Each row is a point on a landscape with many peaks, with its height.
A climber steps from a point to whichever of its 3 nearest points has the largest rise for the distance, and stops where none of them is higher. Distance is the straight distance between rows; heights are no part of it.
mokeb height 432: [ 79 131  98 117  73  97 113  83]
furov height 303: [105  92 124  95 120 100  67 113]
gen height 651: [ 83  98  55 102 115 105 101 102]
repuz height 461: [100  88  70  90 119 101  96 105]
mapi height 427: [108 108 109 106  86 101 131  85]
pugo height 365: [108  94 102  93 109 100 101  98]
Zakob height 381: [130  67 108  77 111 110 120 105]
miti height 723: [119 103 135 102  87 103 134  86]
taz height 17: [ 91 114 131 102 107  95  60 113]
dibo height 335: [138  50  99  75 107 113 137 108]
zelen height 322: [130  49  90  76 118 111 125 112]
tigo height 466: [130  82 141  81 123 102  80 108]
gegem height 419: [105 100  91  98  98 106 129  90]
lezig height 313: [108  62  69  76 126 108 102 113]
Mopot height 408: [ 51 146 109 133  56  90  77  99]
Migom height 607: [ 89 128 133 114  83  91  85  94]
Devi height 238: [ 82 127 129 120  83  92  68  97]
Nat height 316: [123  60  85  81 118 110 125 110]
kezol height 269: [ 66 134  81 122  83  90  79  96]
leb height 434: [ 84 128 101 116  81  94 107  89]
sufoz height 399: [107  98  71  99  97 107 141  87]
nonom height 690: [ 83 103  65 103 125  93  61 109]
sul height 703: [ 96  94  86  95 122  97  68 108]
Rupi height 734: [ 88  93  54  99 122  94  84 108]
Pago height 429: [ 72 133  84 125  78  92 109  90]
Gobek height 356: [ 67 133 108 117  78  88  72 103]
boril height 383: [115  67  88  82 123 106  95 111]
Fel height 323: [136  60  90  79  96 118 159  97]
pusot height 686: [121  97 119  91  95 107 124  90]
tiv height 194: [ 88 116 112 108  98  91  75 104]
zene height 449: [116  72 104  83 115 107 100 107]
Keb height 428: [ 69 132  71 122  81  96 112  86]
filop height 424: [ 96 118  72 106  88 101 128  86]
keto height 473: [126  71 129  82 127 107  78 114]
zekip height 527: [117 101 147  97 104 101  90 101]
Fopi height 400: [122  80 104  90 108 109 115  98]
Tepu height 156: [ 77 125 110 111  96  88  59 108]
kuzi height 396: [ 86 114  85 108  99  92  91  95]
sutiv height 407: [107 104 120 105 100  95  89 100]
kitug height 430: [ 80 133 121 123  64  96 105  88]
pom height 687: [ 98  94  55  97 110 101 113 100]
guka height 416: [ 81 118  56 114  94 100 126  87]
pib height 486: [ 94 100  84  99 114  98  84 104]
ladi height 406: [108  98  99  96 103 101 117  92]
nobe height 522: [121  86 118  90 117 106  94 107]
kug height 282: [107  69  65  83 132 105  83 117]
pove height 334: [124  46  97  74 126 109  98 118]
Sofe height 462: [108  87  70  93 107 101 119  98]
Dom height 397: [ 50 141  96 135  44  91  99  92]
radet height 312: [121  51  81  75 135 110  83 123]
tanu height 409: [112  96  97  92  96 107 142  90]
niz height 444: [ 92 123 118 110  80  96 104  95]
rame height 257: [ 54 133 103 124  80  89  49 111]
gepu height 572: [130  84 127  91 109 106 106  99]
mudu height 294: [ 75 130  97 111  90  93  75  97]
moga height 327: [134  40 112  68 129 108  92 125]
Kena height 431: [104 113 116 105  89  99 120  90]
nisok height 435: [ 93 127 133 118  69  98 114  86]
bar height 357: [124  67  92  79 108 107 140 100]
bepiz height 422: [ 64 138 113 124  64  91  86  93]
vasa height 433: [108  90  85  90 120  99  86 105]
gitul height 620: [ 80 107  82 106 113  94  69 106]
Sasel height 627: [119  99 128  99  97  99 106  97]
ruro height 701: [115 109 149 105  87 102 108  87]
lela height 749: [116 112 139 105  81 101 122  88]
pasek height 71: [ 75 124  89 111 104  85  50 112]
Kodof height 426: [ 95 115  97 106  86  98 129  83]

For each start below, name the point where the climber stops.
zekip => lela
kuzi => sul
pasek => sul
gepu => lela
Nat => lela
zelen => lela
